The views of a scene show one set of named points, each view turned or mirrored, shifted and resized as a whole, with a little noise and some points left out.

Scene 1
View 1
K820: [  5   9  -2  -9   0  -4  -7  -1  -5  -8  13  11   4   1  11  -7   8   5
  15   2   1  -4   3  -9  -7   1  -5   1   2 -11   4  -2   9   3  -1   1
   5  -9   6  -6  -5   0  -4  -3   3   5  -3  -8 -10 -10   6]
K345: [  5   0   1 -11   1  -3  -6   5   3  -5   1   7  -4   0   1  -3   6   0
   6  -1  -1  -3   9  -2   0  -3  -2   0   4  -4   3   1   8   3   1   1
   6   0   3  -2  -3   3  -4  -2  -2  -2  -2  -4  -7  -4   0]
K997: [  2   3   1   0  -3 -10   1   1  -3   1  12   1  12  -4   0 -10  -3   1
   4   0  -3  -8   1 -11  -4  -1  -5  -1   2 -11  -2  -9   5  -1  -1  -1
   7  -2   1   1   0   6  -1  -2   1   6   1  -6  -9  -4   7]
K488: [ 5 -5  5 -9 -1  1 -2  7  4 -2 -8  0 -5 -3 -8 -3  3 -4  0 -2 -6  0 10  6
  3 -3 -3  0  4 -1 -2 -1  6  2  1  5  4  5 -2  1  1  4 -4  5 -5  0 -1  0
 -7 -8 -8]
K112: [ 4  1  2 -2 -3 -4 -4  7  0 -1  1  3  3 -2 -3 -3  5 -1  4 -2 -1  2  3 -3
 -5  1  0  4  2 -5  0 -3  6  2  0  0  6 -1  3 -2 -1  0 -1 -1  1  7 -2 -5
 -4 -9  3]
K939: [ 4  0  1 -5 -1 -4 -4  6  2 -2  1  4  0 -2 -2 -3  4  0  4 -2 -1 -1  6 -3
 -3 -1 -1  2  4 -5  1 -2  7  2  1  1  7  0  3 -2 -1  3 -2 -2 -1  3 -2 -5
 -6 -6  2]
K380: [  9  -7   8 -17  -3  -7  -2  15  18   5 -18   0 -21   0  -9  -1   9  -9
  -4  -5  -7  -4  12   3  -2  -9  -3 -11   0   1   0   5   7  -5   0   2
   3  19  -7   1  -1   8   1  -4  -3  -5   6   0   6 -15  -5]
K301: [  4   6  -2  -6   1  -3  -6  -1  -5  -7  12   9   7  -1   7  -7   5   5
  12   1   1  -2   3  -6  -4   1  -4   3   4  -9   2  -3   8   4   0   0
   6  -9   6  -4  -3   0  -4  -1   1   5  -4  -7 -12  -6   4]
K949: [  7  -1   4 -11   0   4  -6   7   3  -5  -7   5  -8  -1  -2  -1  11  -2
   7  -1  -4   4   9   6  -2   1  -2   1   2   0   2   4   9   4   0   6
   2   0   0  -3  -2  -1  -3   3  -2   3  -3  -2  -5 -16  -6]
K91: [  7   3   3  -8  -3  -4  -6   9   4  -2  -2   6  -6   0   2  -1  12  -1
   7   0  -1   4   3  -3 -10   2  -1   0   0  -4   3   3   8   1  -2   2
   3  -1   1  -5  -4  -2   1  -4   3   8  -1  -5   0 -19   3]
K613: [  5   3   2  -9   0   2  -2  -3  -7  -8   7   4   6  -4   3 -11   1   3
  10   3  -6  -4   5   1   1   1  -8   2   3  -6  -2  -5   8   3  -1   7
   3  -7   0  -1  -1   1  -6   6  -3   3  -3  -3 -16 -10  -5]
K952: [  8  -7   5 -22   3   4  -5   6  10  -6 -13   6 -18   1  -5  -3   8  -3
   4  -3  -7  -5  19  10   9  -9  -5  -5   5   2   1   4   9   2   2   7
   3  10  -3   1  -2   7  -9   4  -9 -11   0   2  -9  -5 -14]
K912: [  5   2   1 -10   0  -3  -8   6   3  -5   1   8  -5   1   2  -2   8   1
   8  -2   1   0   8  -3  -3  -2   0   1   4  -5   4   2   8   3   1   0
   7  -1   4  -4  -4   2  -3  -4   0   0  -2  -6  -6  -6   2]
K331: [  5  -3   6 -10  -1   4  -1   4  -1  -4  -6   0  -3  -5  -5  -6   3  -2
   5   0  -9   1   9   9   3   0  -6   1   2  -1  -3  -1   7   2  -1   9
   2   0  -3   1   1   1  -5   9  -5   2  -2   0 -11 -13 -10]
K600: [  0  -3   1   6  -4 -12   1   8   2   6   3  -3  11  -4 -11  -5  -6  -2
  -6  -5  -2  -5   3  -9  -2  -4   0   2   4  -7  -4 -10   2  -1   1  -5
  11   5   1   4   3   8   0  -4  -1   4   1  -5  -5   3   8]
K137: [ 2  1  2  8 -6 -9  0  8 -3  4  6 -2 13 -6 -6 -5 -1 -1  0 -2 -3  2 -3 -8
 -8  3  0  6  2 -7 -3 -8  3  1 -1 -2  7 -3  2  0  1  1  3 -2  3 13 -1 -6
 -4 -8  8]
View 2
K939: [ -1   0  -6  -6   4   6 -11 -11  -1  11   9  15   2   3   0   0  21  -2
   0 -11   6   1  -4  10  11  -1  -1 -10   3   1   1   0  -3  -6  12  -1
   2   5  -1   5   6 -13  -2   6  -7   1 -10  -8   0  -3  12]
K912: [  6   5  -7  -7   2   3  -9 -19  -1   9   4  15  -1   3   4  -1  19  -9
  -4  -9   7  -2  -2  11  10   3   0 -14   7  -1   2   3  -5 -13  12   0
   8   7  -2  12   4 -10 -11   6   3  -2 -11  -8   0  -2  11]
K91: [  2  -2   5  -6  -1   9 -10 -19  -5  10  -3   5   9   9   5   3   6  -3
  -9  -8   7  -8  -6   8   9   1  -9  -1   8   6   8  -7 -11 -10  14  -6
   9   8  -7  12   4  -8 -13   8  -2   0  -9  -5  -2   6  23]
K600: [-11 -13 -12  -1  20  17 -16   6  -5  14  29  25   0   7  -6  14  28   6
   8 -16   8  11 -12  11  21  -2   5  -6   3  -2  -3   1   0   5  10  -6
  -1  -4   4 -12  13 -21  12   3 -28   5  -5 -13  -9  -8   8]
K952: [  8  18 -16 -19  -5  -4   3 -20  -4 -10   4  28 -26  -5   0 -10  10 -16
   3 -20  -9   7 -10  -1   9   6 -14 -13 -10  10 -22   1   6   2  16   2
  18   1  -5   7 -15  11   2  -7  17   8 -21   7   0  -3   2]
K488: [ -5   8  -8 -15  -1   4  -3 -10  -1  -1   6  20  -8  -1  -4  -6  13  -3
   5 -17  -6   5  -9   1   8   0 -13  -4  -9  11 -12  -5   0   3  13  -1
   4   0  -5   1  -4  -1  10  -1  -1   7 -18   1   0  -2  13]
K137: [-16 -13   1   0  12  17 -17   2  -1  21  17  11  19   7  -5  10  24  11
   3 -10  11   1  -5  13  13  -6   2   0   4   1   9  -4  -7  -2   9  -6
  -9   2   1  -5  17 -26   9  11 -28   1  -6 -13  -2  -2  20]
K613: [ -9   7   6  -4 -11  -9  -4 -10   0  12   6   3   7  -6  -7 -10  31  -1
   5  -6   4  -1  11  17   6  -5  -2  -8  -7   1  -5   4  11  -1  14   6
 -12   2  -2  13   2 -18   8   8  -2   4  -6  -3  19   3   4]
K820: [  3   0   7   3  -5  -4 -12 -18  -3  20   3  -1  12   3   3   1  30  -6
  -6   0  15  -8  11  24   9   0   5 -14   9  -7  10   8   2 -15  13   3
  -3   7  -1  21  11 -24 -16  14  -1  -3   0 -12  11   6   6]
K949: [ -1  10  -2 -14  -7   2  -3 -20   1   2  -6  11   2   0   1 -11   8  -4
  -2 -12  -2  -3  -4   1   3   1 -15  -4  -3  11  -2  -6  -7  -6  14   0
   7   7  -8  10  -3   0  -2   4   6   2 -18   1   3   1  20]
K112: [ -6  -2  -3  -6   4  10 -12 -10  -1  13   7  13   8   5   0   1  19   1
  -1 -10   6  -1  -5   9  10  -2  -2  -6   3   3   6  -2  -8  -7  11  -3
   0   5  -2   5   9 -15   0   8 -11   0 -11  -9  -1  -2  18]
K345: [  4   5  -9  -8   0   2  -8 -17  -2   7   6  17  -4   1   2  -2  20  -8
   0 -10   5   1  -3  11  10   3  -1 -13   2   1  -2   4  -1  -9  13   0
   8   5  -1  10   2  -8  -6   4   1   1 -11  -6   1  -3   8]
K997: [ -8 -12   1   6   8   6 -14   1  -7  21  23  10   7   4  -6  12  36   4
   4  -7  13   4   1  22  18  -4   8  -8   4  -7   0   6   9   3  11  -1
  -7  -3   4   1  13 -28   4   8 -21   5   1 -14   4   1   2]
K331: [-10  11   0 -14  -9  -2   0 -12   0   1   1  12   0  -5  -7 -13  16  -1
   5 -14  -6   3  -2   2   3  -4 -15  -1 -13  12 -12  -6   3   5  14   3
  -3   1  -6   5  -4  -3  13   2   2   8 -18   5   9   1  14]
View 3
K112: [  1  -3   0  -1   2   6   4   3  -2   2   1  -2  -5   3   0   7   7  -2
   2   0  -4  -1   2   2   5  -4   2  -7  -7   3   8  -2   0 -10  -7   1
  -5   0   2  -1   1   8   6   0   7  -4  -3   2  -6  -4  -1]
K949: [  8  -3  -3   1   9   1  -5  -1  -4   6  -6  -4   3  -2   2   5   0   6
   8  -2   0  -2   2  -2   3  -7   7  -7   1   5   7  -3   7 -10  -7  -1
  -5  -3   5 -10  -5   6   4  -2   9  -5  -2   8 -13  -8   8]
K345: [ -3  -3  -3   0   5   5   2   1  -4   1   2  -4   0   6  -3   8   1   1
   4  -4  -1  -2   3   2   3  -1   4  -6   3   9   3  -1   2  -7  -7  -3
   0  -3  -1  -2  -1   8   9   0   7  -4   0   6  -8 -10   8]
K613: [ -6   5  -2   6   7  -2  -1  -2   1  -2  -5  -5 -10   7  -4   1  -8   0
   3  -2  -5   5   0   3   1  -3   4  -6  -5   6   0   0   2  -6   7   6
  -3  -3   7   2  -1   1   5   0   2  -7  -2  13  -1  -6   5]
K380: [ 10 -12   0  -2  14   8  -2   0  -7   4  15   5  18 -15  10   3   3  11
  12 -11   3  -7  -9   3  -4   1   3   0   6   7  17  -7  10  -6 -24 -21
  -1  -2  -4 -10  -7  14   5  -4  -5  -8   7   3 -21 -10  10]
K301: [ -9   3  -5   3   2   5   1   3  -1  -1  -4  -5 -14  13 -11   9   2  -4
  -3   1  -6   1   5   3   7  -3   6  -6  -4   8   0   2  -5  -9   4   7
  -2  -2   1   3  -3   2   9   5   8  -4  -2   5  -1  -6   4]
K939: [-2 -3 -1  0  3  6  4  3 -3  1  3 -4 -3  4 -1  7  5 -2  2 -2 -3 -1  2  3
  4 -2  2 -7 -3  5  6 -1  0 -9 -7 -1 -2 -2  1  0  1  9  7  0  6 -4 -2  4
 -6 -7  3]
K600: [ -7  -5   7  -2  -3  10  16   5   1  -4  17  -4  -7   2   5   5   9  -8
   2  -4  -6   0  -3   8   1   4  -8  -6 -11   0   8  -3   0  -5 -13  -4
  -3   1   0  12  11  15   7  -3   0  -5  -3   2   2  -4  -6]
K912: [ -3  -3  -5   0   4   6   0   3  -5   2   0  -4  -2   6  -6  11   4   0
   2  -2  -1  -3   4   1   5  -2   5  -6   3  10   4  -1  -1  -9  -7  -2
  -1  -3  -2  -3  -3   7   9   2   8  -3   0   3 -10 -10   7]
K91: [  5  -4  -4   0   5   7  -4   3  -5   5  -3   3  -2  -1  -3   9  10   2
   0   2  -2  -4   1  -1   6  -6   9  -3  -3   5  13  -2  -1 -13  -6  -2
  -6   0   1  -7  -9   4   5   3   7  -5   0  -1 -14  -4   2]
K997: [-11   2   1   2   0   7   8   4   1  -6   8   0 -14   7  -5   4   4  -7
  -3  -1  -9   4  -3   7   3   2  -1  -3 -11   3   6  -1  -5  -6   0   2
  -2   0   1  11   3   7   7   2  -3  -7  -1   3   3  -2  -3]
K137: [ -2  -1   5   0  -5   8  10   5   1  -1   5  -1 -12   2   2   5  12  -8
  -1   3  -8   1  -1   4   5  -3  -3  -6 -16  -3  12  -2  -4 -11  -5   4
  -8   3   4   8   6   9   3  -1   4  -6  -6  -1   0   2 -10]
K820: [ -8   3  -8   3   3   5  -2   4  -3  -1  -6  -1 -14  12 -14  11   4  -4
  -5   3  -6   1   4   2   8  -3   8  -3  -3   9   2   2  -8 -10   6   6
  -1  -3  -1   2  -8   0  10   7   6  -5   0   2  -4  -6   4]
View 4
K600: [-10   6   0 -12  -6   4   0  20  -3  11   5  24   5  -7  -3   5 -16  -7
 -10 -14  -4   9   0  -4  13   7   2   5  12   1   6  -1   2  -7  -5  -4
  -1   6   6   7   6   9   1  -8  -7  -9   8 -10 -12  -6  -5]
K345: [-8  6 -1  4 -3  2  1 10  2  5  0  0  0  2  3 -2 -3 -7 10 -1 -2  4 -3  6
 -3  1 -2  1  3  7 -4 -2  2  4  5 15  0  1  6 -3 -1 -1  2 -1 -5 -1  0  0
 -4 -8  1]
K488: [ -3   0  -1   0  -6  -6   8  13  10   6   4   3   1   5   0   2  -3  -4
   3   7 -10   8   2   7   0  -2  10   2  -1  -1   4   4   7   4  10  11
   0  -3   9   5  -3  -1   2  -4 -16  -4  -3   7 -13  -2   5]
K331: [ -2  -5  -1   0  -1  -4   7   7  16   5  -4  -2  -1   8   2   4   1  -9
   3   7 -15  10   4  11  -3  -5  11   5  -2  -2   5   5   5   2  15  13
   3  -2  13   0  -2  -2   1  -8 -14  -7  -2   6 -14  -1  10]
K912: [-8  6  0  4 -3  5  0  9  2  5 -1 -2  1  1  3  0 -2 -6 10 -2  2  2 -5  8
 -4  1 -4 -1  3  9 -6 -6  0  3  5 14  1  2  5 -6  0 -4  0  0 -2 -2  1 -2
 -1 -6  2]
K301: [-10   3  -1   1   7  12  -8   2   2   4 -12  -2  -4   0   4   0  -3 -16
   7 -11  -5   7  -1   7  -4   0  -9   4   8  10  -4  -7  -7  -5   6  15
   4  10   8 -14   4   0   0  -6   4  -6   8 -11  -2  -8   2]
K137: [ -5   0   3 -14  -2   9  -3   9   4  11  -3  16   3  -6  -1  15 -13  -7
 -12 -14  -1   8  -3   4  10   7   1   3   7   3   4  -6  -1 -11   1  -3
   3   9   8  -6  10  -1  -5 -11  -2 -16  12 -14  -8   2   2]
K939: [-7  3  0 -2 -3  4  0 10  3  6 -1  4  1 -1  1  4 -5 -7  3 -5 -1  5 -3  7
  1  2  0  1  4  5 -1 -4  1  0  5  9  1  3  7 -3  2 -2  0 -3 -4 -6  3 -4
 -6 -4  2]
K949: [ -1  -2   1   4  -5  -2   5   6  12   4   0  -6   0   6   3   6   1  -3
   9   8  -2   3  -4  14  -5  -2   6  -3  -4   3  -3  -2   5   5  14  15
   1  -3   8  -6  -2 -10  -1  -2 -10  -6  -3   5  -7   2  11]
K112: [ -5   1   2  -4  -4   6  -1   8   5   7  -1   6   2  -1   1   9  -6  -5
   0  -6   1   5  -3   8   3   4   0  -1   3   5  -1  -5   1  -3   5   6
   2   4   6  -6   4  -4  -3  -5  -5 -10   5  -6  -6   0   4]
K952: [ -5   4  -4  11  -7 -13  11  17   9   3   8  -6   0  11   2 -10   4  -3
  18  17 -11   3   2   7  -6  -7  10   2  -5   1  -2   8  11  16  12  21
  -1 -10   8  12 -11   0   8   3 -19   8 -13  18 -11 -10   4]
K820: [-10   2   1   4   7  13  -9   0   3   4 -12  -7  -2   1   7   0   0 -16
  10  -9  -1   4  -4   7  -5   1 -11   4   8  13  -9  -8  -7  -7   8  15
   9  11   8 -14   6  -2   1  -7  11  -7   8 -12   2  -8   3]
K380: [ -4   3   3   8 -19 -14  13  24  11   9  25   3  12   6   5   3   0  10
  12  20   7  -6  -6   4   7   4  15   0  -7   2  -7   3  18   8   8   0
   8 -10   6  27  -2  -4   7  -1 -10   1 -11  13 -10  -3   2]
K91: [ -3   0   5   3  -7   5   0   6   9   7   2  -4   4   2   6  11  -1  -1
   8   2   9  -2  -9  12   0   5   1  -3  -2   9  -8  -8   3  -2  10   6
   8   2   6  -6   5 -12  -2  -4   2 -10   1  -4  -1   2   8]

Which points are out of place in each view (at most two, in the order of its rows)? Write - if all are in place.
view 1 -> -
view 2 -> K952, K997
view 3 -> -
view 4 -> -
